Each row is a point on a tangle of strands that fork, close into loops and nearly touch. The rows are in no order.
Points whose rows are less than 77.7 apart are linked; no others are. Some points are linked to none.
gozo: [  9  -3 -20 -25 -17   5  10 -10   3   1 -18 -40  -8 -20  24  20  12  32
  30   1 -20  18  -9   6   4 -13 -26  12 -16  18   1]
pesok: [-31 -17   4   7  43  -8  -6  37  -8  17  38   4  -3 -10  -7   4  -5 -10
   0   9 -17 -18 -16 -21   5   9  40 -28  17  -8 -11]
kere: [ -8 -14 -27  32 -18   2  10 -31  21  -6  15   6   8 -12  -6  24  17   0
 -13  -4  10  10   6  11  -4 -13  11  27 -28   8 -11]
Pitek: [ -3 -14   2 -22   8 -19  21   4  21 -31   4 -18  34  -8  13   6 -13  37
  16 -12  13  14   1  -4  13  -8  49   2 -15  -7 -21]
tipev: [-18  -7  -9   1  13  -4 -26  -2   1  19  20   8  -2   7 -10 -13 -13 -28
 -24  19 -11  -3 -18 -19 -12 -27  18  -4  25 -13  18]
tafa: [  0 -20   4  24   1 -10   2   6  28  19  17  40 -14  -4 -11 -16  -8 -13
 -21  -3   9 -12   2  21 -11  10 -10 -16 -29   1 -17]
Vipep: [  1  26  -9  28  25  15 -28  15 -21   9  -2  14  28  21   5  11  31  -6
   9   7  17 -26  18 -10 -54   0   1  27 -13   6  11]
Tad: [-24  -1 -12   9   2   9  18  32 -13  28  22 -11   2  -5 -20  21   0 -40
   3 -12   8 -24  -5 -10  18  30   6  -7  34 -13 -12]
kitep: [  2 -13  10 -30  17 -22  27 -15   3 -24 -27 -34 -28  25  16 -24 -12  16
  17 -21  17  -9   1   9  15   5  14  -6   2 -27  13]
tokil: [ -6 -23 -25  14 -24  -5  32 -29  13  -3  -5  18  -1 -10 -19 -12   7   1
  -6 -24   5 -20  26  15 -18  24  23   2 -28  18   0]
faf: [ 16  26   7  -8 -13  14 -30 -27 -42 -12 -21   2 -15  14 -11 -27  14  17
 -18  -3  -7  20  12 -25  -5  -4 -11   8  13  16  44]
kam: [  9  13  32  25   4  -4 -21  21   8   5   3   2  37  -2   8  17 -36 -22
 -35  41  13   8  -5   5 -17 -30  -9  -5   8 -33  -1]
divus: [  7   8  -1 -31  -7  24  -5   9  -3   7  -2  32  15   4  12 -31   4   5
  17 -12 -10  -4  12   3  11  47   1  -1  14  35 -23]
Gufa: [ 33  18  20 -32 -29  18 -11 -12 -15 -22 -24  -7 -36  -8  -7   9   9  28
 -14   1 -21  16  12 -14  27 -23 -10   7  -1  25  17]
devu: [-39 -26  -4   1  39 -14  -4  23 -10  14  23 -10 -11 -13 -14 -15   5  -3
   4  -1 -12 -40  -3 -30  -1  15  59 -24  15  -2   2]
fina: [ 10  10   7  13   2 -15  -4  11   4   8 -30 -33  28   6  33  20 -10   9
  35   7  -1  17  -9   5 -39 -11 -30  -3   2 -12  22]
rubol: [-32 -10  -9  -2  -6  21   1 -12  -3   0  27  19  14 -27   5  28   9   7
  16   7 -34   3  -3  -4   1  21  14  -9  -1  36 -28]
mivig: [ 18  48   9   2 -10   0 -31  16 -21 -34 -28 -14  10  28  19   5   8  28
  -5   2  14  28  -3 -18  21  -7 -14  26  33 -13  22]
nabe: [ 14  20  26  31  27   6 -34  28  -9  11  15  44  18   0  -3   2   9   1
 -22  18   9 -14   3 -11 -34 -19   8  -8  -7  13  -1]
gime: [-46 -11 -19  24  -4   2  14   5   0  20  34   1   3 -24  -5  38   5 -14
  10   6 -23  -9 -16 -12  -6  20  15 -17   1  12 -27]
Tovuz: [  2  13  19  21   4  -2   1  35  -7  15  16   0  -3   9   1  15 -10 -17
  14   6   0  14 -16  10  34  10 -35  -9  12 -23 -10]
dod: [ 11   6   4 -45 -29  13 -10 -17  -1  -7 -25 -23   2 -14  11   2 -26  15
   5  18 -24  24  -7 -21  -4 -20   6   5  34   9   3]
vige: [ 26  24 -12 -14 -15   9   3  10  -5   5 -23 -40 -13  -7  18  19  18  23
  27  -7 -15  15  -1   5  23 -13 -49  15  -9  15  10]
dev: [ -6  24  -2  33  38 -21 -21   9  -7  -6   2  -3  -3  58  15 -21  14  -9
  18  -4  24  -7  -6  11  11   0 -28  25  -4 -29  13]
tafo: [-19  -2 -26  40 -12  14 -15 -23 -13  38  17  35 -11  -3 -18  -6   9 -32
  -8   4 -20  -1  -7  -3 -18  17 -33   4  -9  19  -3]
didu: [ -7 -15 -27  -3  22  -6  25 -32 -11  -2   1 -24 -50  11 -17 -18  21  -6
  -3 -34  21 -34   2  -9   7   9  25   1 -25   1   4]
Piva: [-25 -20   5   6  36 -43  -4   5  20 -13  19   5  -3  17  10 -16 -18  17
  13  14 -17  11 -23 -10  -3 -12  31 -21 -14 -24   5]
Vil: [  0  40 -11  18  -4  10 -47  -4 -34  -9  -9  12  14  23  -1  16  24   3
 -11  10  10  25   8 -22 -23   5 -24  23  17  -4  30]
Valer: [ 26  15  27 -29  13   3   3  22  -5 -22 -19 -23 -10  32  19 -18  -8   5
  -5  -4  22   3  -2   0  36 -11   4   6  23 -26   5]
labav: [-17 -26  13 -22 -19   4   0 -42 -10 -17  -2  10 -16 -21 -19  -5 -21   9
   3  13 -46  13   0  -5  -9  -4  17 -14  10  27  11]
Dud: [-36 -26   8  -3  10 -19   7 -10  -5   3  11  -8 -21 -21 -17   7 -12   7
  12   0 -24 -25  -5 -22 -16   5  50 -27  10  11  16]
fimok: [-12 -14 -19  -1  11 -15  -5  10  20  21  19   3   7  -4 -11 -21 -16 -23
 -29   6  14 -13  -3 -10 -15 -10  25  -5   7 -22   6]
zisu: [ 21   3  15  34  -5  -9  -2 -16  10 -28 -35   3 -16  26  -1   8   5  -5
 -10 -12  17  -7  22  13 -16 -17 -21  23 -14 -13  25]
zoto: [ 16 -16  11 -58   3  12   6  11  13 -26   5   6   1 -27 -10  16   1  12
  -6  -8   8   7  -1  14  41   4 -10   6   1   2 -42]
Kebod: [ 21   1  24  -5   2 -10  10  27  11 -14  -5 -19 -30   3  -7   9  -6  -2
  -6  -1   7  17   1  22  54 -22 -35  17  -8 -27  -1]
tino: [-11  -2  -1   2   0 -23  16  24  25   7   2   0  44   6  27  -3 -31   6
  19  11   2  16  -9  16 -10  13   1 -13   3 -21  -9]
tukag: [-47 -22  -5  11  10 -37   0  -2  24  -3  28  13  16   3  -5  -1 -26   7
   8  18 -27  12 -14  -6  -8  -3  34 -26  -9 -21   1]
kof: [  6  18  15  26  18 -10 -12  23   6  -2   7  12  43  14  17   3  -8  -9
  -5  23  20   1  -2  13  -8 -17   3  12  11 -26  -3]
Vozig: [ 14  -8  13  29   8 -18  19   5 -14  14   3 -46 -10 -18   7  40   5  23
  29   0  -3  -7 -16  -3 -24  -8   8 -18 -20  15  11]
Pefub: [ 19   4 -13  19  -9  21  10 -51 -13 -27 -21 -10 -14  14   1 -18  31  10
  -6 -18   6   1  19  12   7 -17   2  36 -18  16  14]
vaga: [  7 -26  21 -37   5 -13  27  13  13   4  -4 -20 -15 -13  -5   3 -19   9
  13 -16  10   0   1  11   8  23  -2 -25  -2   0  -4]
Pok: [ -6   7   9 -12   7  -2 -11  12  -7   3   1  25  19  16  16 -35 -16  -2
   5  17 -20 -15   1  -4  -5   7  20 -19  34  -1  14]
las: [  0 -21 -34  18   1  12  14 -42 -15   8   1  -5 -43   6 -29 -31  22 -18
 -19 -25   4 -14   3  -1  -1   2   1  21 -17  11   6]
rap: [-19  -2  20  16 -19  19  10  14   8  10  15  48   2  -9 -19   6  -9 -26
 -33   4 -12 -34  14   6   9  30   5 -33   3   9 -21]
Nupas: [ 16  -2 -16 -13  -2  10 -17 -12  -1  34  -6  -1   7  -6  18 -24   3  -6
   5   8   0  15  -1  10 -27  -3 -31  -7 -10  22  15]
tul: [ -2  -4   9 -43  -6  20  -2   5 -14   2  12  -3 -15 -31 -17  18   4  -5
 -14  -3 -14  -4  -3 -26  15  -1  16 -13  31  20  -8]
pon: [ 21   7  38  18 -22   4  -3  -2  12 -13 -17  14   7   3  13  18  -6  12
  -5  15 -11  10   7   6  -8 -19  -4 -10  -1   6  11]
Vam: [-19 -22   4 -22  -9 -15  25  11  24   2  -2  -1  -3   1  -7   7 -26 -18
   9  -9   5   8  -9  17  19  23 -17 -14  12 -27 -17]
Pez: [ 35 -18  27 -33   8  -3  20  10  14   2 -12 -13 -29  -7   6 -12  -2  13
 -11 -17  30  -1  12  20  11   1  -2 -14 -28   8  -2]
Bupu: [  6  40  -5  17  -3  22 -32   5 -25   4  -8  20  33  18  -4  12  25  -5
 -11   7  19  -4  18 -19 -35   3  -4  22  10   2  15]
moz: [ 10  -3 -10 -40  19  -9  12 -26   0 -19 -12 -43 -10  -9  26 -10   8  34
   2  -3  17  18   2  -3   8 -30  29  -2 -38   6   6]
guv: [  2   7 -27  10  20   3 -20  -3  -5  27  16   0   8   6  19 -12  15  -9
   4   5  11   3 -10  -2 -23 -11 -13  10  -9   8   7]
dak: [-13 -15 -32  19  -9 -13  15 -22  11   4  17 -25  -8 -21  -4  37  11  10
  10  -4  -7   5  -9 -12 -10 -19  15   8 -26   5   0]
gora: [  5   8  12  46 -19  -1 -25  -7  16   3 -13   9 -13 -10  -4  32 -15 -22
 -30  16   6  16  -1   2 -16 -42 -45  10 -21  -6   0]
gonod: [ -7   2  -3   6  17  -2 -18   6 -12  -2  22  -4 -22   8  -8   3   1 -11
 -16  11  -9  -3 -20 -29  15 -38  22   6  24 -17  10]
kes: [ -7   7  15 -25   4  -4   3  16   4 -13  -9   7  24   4  24 -12 -18  17
  30   4 -19  -4  -5  -7   5  18  29  -7  33   2 -13]
Pefu: [  6  -8  20 -37  13 -16  12  15  10 -23 -15 -16  -1  26  20 -24 -33   8
   5  -3  13   5  -7   8  23   3  10  -3  20 -38   0]
paf: [ 15   5 -27   1  -7   6   5 -34  -6  -5 -13 -44  -4  -6   9   9  15  -4
 -13 -12  28  -7   7 -15 -19 -38  20  30  -1  -2  22]
perir: [ -2  23 -20   0  15   4 -21   3 -22   8  19 -20 -14  11  -3   5  23 -11
  -5   7   2   1 -19 -26  16 -38   3  22  21 -12  14]
puneb: [-23   5  -6   2  -3  -9 -14   9 -11  16   1  41  16   6   1 -40 -11 -15
   8  22 -30 -26   5   0 -25  22   6 -29  29   2  20]
lesed: [ 23 -13  29  14  -7 -11  27   2  -2  -9  -5 -31 -19 -21   1  39   0  25
  11   9  -7   2  -3   0   0 -19  12 -15 -14  12   4]
mavaz: [  1  -2  -6 -34 -19   8   6 -14  -9  -2  -7 -31  -5 -26  10  19  -5  25
  26  10 -23  22 -11 -11  -2 -16  -1   1  11  16   3]
feme: [  8  17  16  18  25 -20 -18  27 -14  18 -12 -27   9  28  26   5  -2  -4
  33  10   5   8 -15   3 -21  -6 -39  -1  13 -24  34]
tapo: [-10   5   0  23  35 -10  -7  30   1  14  26  -4  45   2  19  -5  -3  -1
   4  18  13 -11 -11   1 -13  -8  33  -2   8 -19  -1]
pof: [-29 -10  11  -7 -22   1  24  13  18   4  -2  12  11  -2  -9  13 -34 -30
  -8   1  -3 -14  -3   4   9  30  -4 -23  27 -28 -24]
nez: [ 12   2  20  36  -5 -16   8   2  18 -26 -21   1  -6  24   6  11  -1  -4
   3  -8  18  -1  10  24  17 -15 -14  21  -8 -24  10]
banar: [ 11  -3   6  29   0 -15   5   1  13  -2 -16  11  -6  15 -18  -3 -10 -13
 -21  -4  30 -33  14   7 -36 -14  -1  10 -13 -21  14]
kek: [ -6  22   3  31 -28   9 -35 -12   3   8  -7  22   3   3 -12  17  -6 -31
 -31  18   1  21   3  -5  -9 -18 -47   9   2  -4  10]
mapu: [-28  -2 -12 -13   5   4  16  18 -10   3  18 -19   0  -3 -18  30  -4 -24
  16  -6  -7  -5 -20 -10  28  11   2  11  42 -28 -15]
Suko: [  2   5 -13  21   1  -7  -6   3 -21   1 -13  39   5 -11 -17 -38  17 -13
  -7   4  -2 -53  31   1 -51  11   9 -15  -3  19  15]
lep: [-34 -12 -14  21   6   3  28  17  -1  17  24 -11  16 -15 -12  29   4 -24
   5  -8   3 -31  -1  -6   8  34  30 -10  10  -6 -21]
num: [  7 -11   6  12  25  -5  -3   2  15  -2  21  23 -11  12  23 -17  24  26
  22  -2  -3   9  -4  26   8  14 -15 -11 -47  28 -17]
mevet: [-19  -9  19 -41  14  14 -17  -7  -5 -28   9  35  10 -14 -10  -4   2  17
  22  -8 -31  -4  -9  -4  31  35  13 -11  31  21 -37]
kagu: [  2 -22 -31  30  -8   3   6 -37   1  12  -4  16 -22  -3 -29 -36   3 -22
 -28 -14  14  -1   7  12 -17  -7 -11  28 -26   7   5]
kulit: [ -4  -4   8 -36  17   5  11  -9 -23  -7  -5 -28 -44   5 -21  -6   3  -9
  -6 -20   6 -28  -2 -23  20  -5  25  -7  21  -6  14]
bidaf: [  8  23  24  13  -4   3 -18  18 -16   1 -13  55  11   0  -9 -22  13   3
 -11  14  -8 -40  30  -3 -33  12  20 -33   6  27  23]
Fidus: [  7  -8  28  11 -25  -1  20  -1  13  -8 -10 -11  -3 -16   4  39 -20  10
   2  10 -13  14  -2  11   3 -10 -10 -20  -9   2  -5]
Seb: [  6 -14  15 -32  21 -15  23  -7   9 -39   4 -27  -6  -6   9   6   2  44
  10  -9   5   7   1  -3  21 -14  44  -2 -21  -2 -13]
Zugu: [-25 -29   8 -19  -5  -6   3 -31  -7  -7  14  -3 -26 -32 -25  22  -6   9
   4   8 -35  -2  -8 -20  -8  -5  33 -18   0  24   8]
Gak: [  6  11 -21  -3 -42   3   8  -7  14   9 -32 -29  30 -10  23  18 -19 -10
  11  -1   3  13  -1  -3 -18  -2 -12  17  24  -2  -7]
buzo: [ 18  -8 -13  10  11 -10  14  10  13  22  -1  -5 -11   6  -9 -23   7 -17
 -16 -21  51 -38   9   8 -23   3   6   2 -14  -8   7]
tukip: [  7   2 -20 -30 -30  -6  28  -3  20   7 -28 -51  22 -17  16  13 -22   7
  28 -12  12  18  -5 -12 -15   9   8   5  18  -2 -11]
Vem: [ 28  -9   7 -71  -3  17  -8  -3   9 -26 -14  -1  -8 -19   5  -5   1  22
  -3  -7  -1  19   1  14  36  -6 -25   4  -8  10 -31]
Dig: [  9  -4  -7 -11  -9  12  13   9  16   5  -3  25  14   0  17 -14   5   7
  10 -14   6  -1  12  18   9  30 -10   6  -6  18 -22]
dera: [-33 -16 -42  20 -14  20   4 -32  -7  16  16  19   0  -1 -28  -8   4 -33
  -6   0 -28  17 -10   9   7  19 -20  17   7   7 -10]
pog: [  0  -5  11  29  -9 -12 -13   2  28  14   5   3   9 -15   0  20 -29 -23
 -38  22  20  12  -5   6 -24 -40 -17   0 -12 -18  -6]
kanop: [ 12   8 -15  -7   5  14   7 -37 -17 -12 -21 -19  13  15  35 -39  17  33
  20 -11  -3   5   8  10 -12   8  15  14 -14  23   2]
dufu: [-23 -21 -27  24 -15  -9  26 -32  27 -21   9  18  10  -1 -12   8   6  -1
  -1 -16   2  -3  13  15   6  11  28  21 -23  -5 -11]
Tabaz: [-23 -17 -25  11  -2 -27  12  13  33  12  21  14  16 -11 -21  -8 -19 -19
 -27  -4  21 -11   4  -8  -7  -1  34  -7 -16 -22 -12]
bev: [-25  -3  -8   8 -26  24  -1 -22   4   2  14  36  14 -10   9  14   2   5
  17  17 -44  19  -5   9   4  25 -13  -6  -5  25 -27]
Davaf: [  8  -5 -16 -16  16   0   6 -37  -6 -11  -6 -25  -4   2  20 -27  12  26
  10 -11   3   6   7   0 -12  -7  27  -1 -26  17  13]
dano: [ -8   4   8 -35  13  23 -14   5 -14  -5   7  19   4   2  11 -16   6  17
  23  -7 -24  -1  -5  -9  18  30  12  -7  24  27 -20]
zal: [-33   9  -4   6 -41  23  -9 -26 -10   7   3  17  -8  -4 -16  19 -13 -24
 -10  18 -41  18 -10 -12  11   2 -31 -12  19  -1   4]
Vazu: [ 27  30   1 -22 -23  25 -24 -27 -26 -26 -22  -9 -19   3   1  -9  15  27
 -22   8 -12  30  12 -17  24 -24  -9  18   7  16  32]
Gub: [ -8  -8  -5 -27  -4 -20  15  19  34  -9   0 -19  47  -4  17   4 -31  13
  18  -2  15  30  -4   5  11   8  18  -3  -7 -19 -30]
tobut: [ 13  38  -6 -12  10  23  -5 -28 -45 -11 -29 -20   2  26  28 -37  18  28
  24 -12 -10  -2   0 -17  -1  12  22  11  13  26  14]
faz: [ -9  -5   9  29  -8   0  -5  12  12  23  15  58 -19   1 -22 -15  -4 -27
 -25   2  -3 -31   6   7  -2  22 -13 -26  -6   5  -9]
vadev: [ -6  -5  28   7 -26  16  20  21   4  13  13  23   3 -12 -18  22 -22 -30
 -33  -3   2 -17   9   8  19  26  -1 -21  10 -10 -27]
pel: [ -4 -25 -31  15  12  -3  -9 -32  -1  13   3  11   0  10 -13 -58  -5 -11
 -30   4   3   9  -1  13 -25 -12  -5  13 -17   2   9]
Fum: [ -1 -17   1 -13  13 -13  22 -19   1  -6 -11 -31 -40  11  -9 -12   1   0
  -4 -21  18 -23   3 -10  -1  -8  29  -6  -4 -15  17]
tadig: [-12 -30  -4 -14  13 -10  -4 -12  24 -13  20  28 -11   2   7 -16   7  21
  17   2 -18  28  -5  30  17  11 -16  -6 -36   9 -20]
gogod: [-16  -2  10  14  44  -8 -18  44 -10  23  42  -3  13  -2  10   0  -6  -4
   9  22 -10  -2 -25 -13  -3  -8  21 -21  16 -14  -7]
dekat: [-33  -4   5  15  -3 -19  -5   4  21  13  16  10  27  -1  17   8 -31  -4
   3  27 -23   7 -17   2 -19  -5   7 -28   6 -22  -2]
Vafor: [ 26  18  28 -31  -7  11 -11  18  -3 -16  -8  -5   7  10   8  -6 -12   1
 -25   6   9  14   0 -17  25 -21  10  10  35 -12   4]
zap: [  2 -10  -9 -29  18 -10 -15  28  23  13  24 -11  -5 -12   4  -7 -10  -7
 -10  21  12  33 -19  21  26 -29 -40   5 -18 -14 -19]
suv: [ 11   0  -9  30 -22  16  -1 -17  14  -3  -2  29   4  -7  -2  14  18 -13
 -18  -5  17  -1  19  17  -2  -8  -9  23 -18  15  -8]
riz: [-13  -2 -10  -8   0  11  -6  -7   6 -17  21  33  15   4  15   3  11  15
  33   5 -32  27 -16  20  29  18 -20   7 -10  15 -34]
Kat: [  2 -24  26 -10  41 -21  11  18   2  -4  22  -3 -20   2  12  -3   7  33
  32  -5  -8   3 -13  16  13  23  -1 -30 -37  13 -18]
mos: [ -2   9 -17  38  18   2 -19   0  -7  25   8  13  15   2   6   7  23  -4
  12   2   6 -21  -2  -9 -46   0  -7   4 -15  13   2]
bize: [  2  10  27  51  14 -14  10  31  -5   0  13   7  -7  32  -8  17   3 -10
  22  -4   7  -8 -11  15  25  23 -14  -1  -3 -30  -5]
gedos: [  0 -10 -26  19 -13  -4  12 -17   6   8  -1  27  15 -21 -13 -23  14   2
  -7  -5   1 -30  26  12 -39  14  22 -12 -24  22   9]
kiret: [ 21 -17   5 -11  17  -1  20  16   4  17   7  -8 -39   3  -9 -19  14  -9
 -13 -28  38 -31   4  12  11  16  -1  -6 -21   7  -6]
dokel: [ 10  -6   3   7 -14   4   9   6  28   6   3  29  15  -5  13  -7   0  -2
 -15   1  21  -4  13  22  -3   7   0   1 -15  11  -8]
giz: [ 16  -5  19 -12  14  -4  22  28 -11 -13  10 -27 -31   2 -30  29  -3  -3
   4   0   3  -5  -7  11  61   1 -11   8   6 -35 -10]
Birin: [-29 -27 -28 -24  -5  17  -4 -32  -9  -4  16  19  -2 -11 -34 -16  -2 -26
  -9  -3 -29  20  -9   8  17  10 -17  13  20   1 -12]
tofer: [  6 -19  -3 -32  29  -4   2  32  14   7  33 -18   7 -15   7  -4  -4  -1
  -7   5  25  22 -15  13  25 -18  -6  -1 -16 -13 -24]
famis: [-22 -13 -28  18   3 -30  23   1  36  -5  15  13  27   7  -7 -12  -6  -5
  -6 -13  26  -8  12  14   2   9  32   7 -33 -20 -12]
sor: [ 37  50  10 -17 -14  23 -17   6 -15 -25 -31 -13   7  21  28 -12  18  32
   2  -8  11  21   4 -22  15   4   6  19  19  12  -2]
vub: [ 33 -14  19 -34  -6  -8   5   1  18   3 -21 -12 -10  -6  27 -27 -11  19
 -10  -6  22  18  14  21  -7 -11 -13 -17 -25  13  10]
rava: [ 12  28  -5   2 -39  17   3  -5  -5   9 -32  -6  18   6  10   6   0  -6
  14  -9   0   1  10  -9 -13  18 -13  12  26   7   7]
bagaz: [ 10  -3   6  28  11 -22   9   4   4  13 -18 -36   7  -2  19  25   0  19
  31  -3   9   1  -6   6 -49 -11 -15 -13 -21  -4  20]
Lezaf: [-13 -22  18  -2  31 -43  16  16  19  -9  11 -16 -11  11  14   1 -15  32
  38   2 -14  17 -21  10   6  -3   5 -27 -26 -17  -2]
lonil: [  6   0   4 -53   1  20   2   2 -15  -9  -5 -24  -9 -15  -4   1  -1   3
  -2 -13   1 -14   1 -22  18   0  28   3  37  10  -8]
gumu: [  5  19  -3 -12 -14  18  -2 -21 -37   5 -22   8 -28  25 -25 -42  12  -7
 -10 -24   1 -20  19 -19   5  40   3  -2  27  13  32]
Mep: [ 31  38  15 -25 -10  24 -16   0 -17 -10 -24  -8  10   5  26 -22   6  28
  10  -6  -3   2   6 -20  -7  11  23   9  21  31  -2]
lofu: [-19  22  18  54 -14  11   2   8 -12  12   4  20  19  -1 -16  38   5 -21
 -14   1   2 -31   6  -9 -31  17  -5 -13  -3  -9  -4]
nof: [-18   3 -18  24 -11  -9  -5  -5 -11   1 -14  33  18  -3 -22 -35  -4 -24
  -9  15 -16 -48  18  -3 -41   7  19 -18  21  -8  25]
pur: [ -1  -9 -23 -16 -15 -15  36   4  12  19  -9 -50  20 -20   5  19  -9   3
  18 -23  23   4   4 -10 -18   4  18  -7  -7  -6   4]
zodiz: [  2  42   0  25   4  -9 -35  12 -21 -20 -14 -11  12  29  12  22  15  13
   6   4   5  26   1 -13  -3 -15 -30  23  11 -13  27]
Kur: [ 14  21   5  -6 -16  14 -17 -14 -39  11 -16  -2 -40  14 -29 -19  16  -9
 -24 -21   7  -1  13 -28  -9  14 -15  -7  16  14  47]
Zub: [-16  -4  -3  -3  -9   7  16  11  11 -14   4  32  15   9 -15 -11  -3 -21
 -16 -10   5 -32  17  -3  26  24  41   2  30 -12 -17]
pata: [ 28  23  14 -12 -37  16  -1  19   2  16 -37  11   4   9   2 -10  -7  -5
   6 -13  11   5  11   2  -3  34 -33  -4  19  12   2]
Litep: [ 19  17   7 -19  -5   0  -6  22   7 -12 -17 -28 -29  -3   7  11   4  15
   6   1 -14  13   0  16  41 -26 -50  17 -11  -3  13]
gilu: [ 16 -16  13 -14  32 -10   6  33 -10   9  34 -34  -6 -26  -1  19  -2  23
   4  10   3  16 -24   0  17 -14  14 -17 -18 -11 -17]
tuva: [ 28  -9  -3 -50  -5  12  -8  -6  18 -12 -14  -7 -12 -11  22 -21  -2  14
  -6  -3   6  31   6  21  21 -16 -31  11 -20  17 -10]
Kodu: [ 18   8 -17  17 -31  22   1 -34   0 -20 -21  10   4   6  -2   0  15  -7
  -7 -13   4  17  17  14  16  -4 -22  39  -7  12   5]
mopi: [  8  21  11  23  32 -22 -27  18  -8   6 -17  -9   2  50  11 -13   0 -19
  11   5  25  -2  -3   4 -21  -8 -43  18   6 -31  27]
dob: [-15  17 -13  17 -19  17 -25 -10  -9  29  10  20  -3  -6 -13  13   2 -32
 -15  15 -18  18 -12 -17  -6  -3 -34  -5  15   2   8]
Zuvo: [  5  -9 -34  -3 -17   2  25 -18  -4  10   5 -46   2 -25  -1  32  18   2
   7 -15  14  -2  -1 -14 -11 -18  22  17  -8  11   2]
kodil: [ 13  31  37  29  16   6 -27  35 -18   4  -4  52  19   5 -11  -2   9   2
 -19  23   1 -30  19  -4 -43   7  -2 -23  -6  12   7]
rog: [ 20   1  -2  34   3   0  -3 -42   2 -33 -23  -1 -11  20   4  -5  22  11
  -7  -9  12  -6  19  13 -10 -31  12  34 -28  -1  17]
Sos: [ 21  28  38  14 -10   1 -34  -3  -4 -19 -27  29   0  16   7  10  -4  15
 -12  14 -10  29  11  -4 -13 -12 -27  -8   0   8  31]
kop: [-14  -7   4 -14 -21  12 -14 -29 -15   1   2  18 -17  -8 -12  -6 -13   1
   2  22 -49  24 -10  -8   0  -7  -7 -11  15  18  17]
dul: [ 11   4 -23   9   1  12   7  15   9  11  17 -18 -18 -17  -6  22  30  -6
  -6  -2  25   2  -3  14  39 -21 -26  41 -25   5 -25]
Todug: [ -5   4  -9  -7  -1   8  20  12  -6 -15  15 -22  -6  -2 -13  37   8  -2
   9  -4  -1  -1 -12   0  44  -8   4  27  19 -23 -15]
lif: [  0 -20  -6 -46   2   4  19   4   7 -16   6 -15   7 -37 -23  37   3  13
  12 -14   1  -6 -14   4  40  20 -14   0  13  -1 -47]
kofe: [-18 -22 -30 -44   9  22 -24 -17  -9  14  31  16   1 -25 -27 -14   5 -25
 -13   6 -21  21 -12   1  15  -1 -20   4  11  10 -19]
Fid: [ -6 -18 -26  -9  -1   1 -19 -27  -3  28   8   0  -2  -4  -9 -34 -15 -22
 -19  15 -17  28  -7   8 -21 -15 -26   1   2   8  15]
pibud: [ -2  24  20  53   3   8  -8  30 -22  15   1  35  22  -3 -15  28  13 -15
 -14   9   4 -49  17  -7 -53  22  -4 -20 -17   3 -12]
Lutat: [ 14   3  24  41   6 -16  29  11   8 -15 -13  -6  -1  29   4  12  -3  -5
  23 -17  17 -12   1  24  19  18 -11   7  -1 -33   0]

A piece is all that can be reached along the links. How many separate loops has the piece of each point below (a circle has one, a figure eight two, a Y none), and how many tips (points with one link)?
dokel | loops 2, tips 8
Gufa | loops 0, tips 2
dev | loops 0, tips 2
Seb | loops 0, tips 3
kop | loops 1, tips 1
gilu | loops 0, tips 2

A fork is a point with three links, a tip a point with one. Leave the first point through the second and follow the links. Name the first fork or tip that comes.
mapu, Todug | dod
dev, mopi | Sos
devu, Dud | dob
tafa, faz | Pez
Bupu, Vipep | Fum
Fidus, lesed | dev
dufu, famis | perir

A tip is a point with one link. Name the tips that can be reached along the links from each point below, in the order of the rows.
Kur | Gufa, gumu
tino | dod, tul, Vafor
gora | kofe
pon | dev, Sos
tofer | zap, gilu
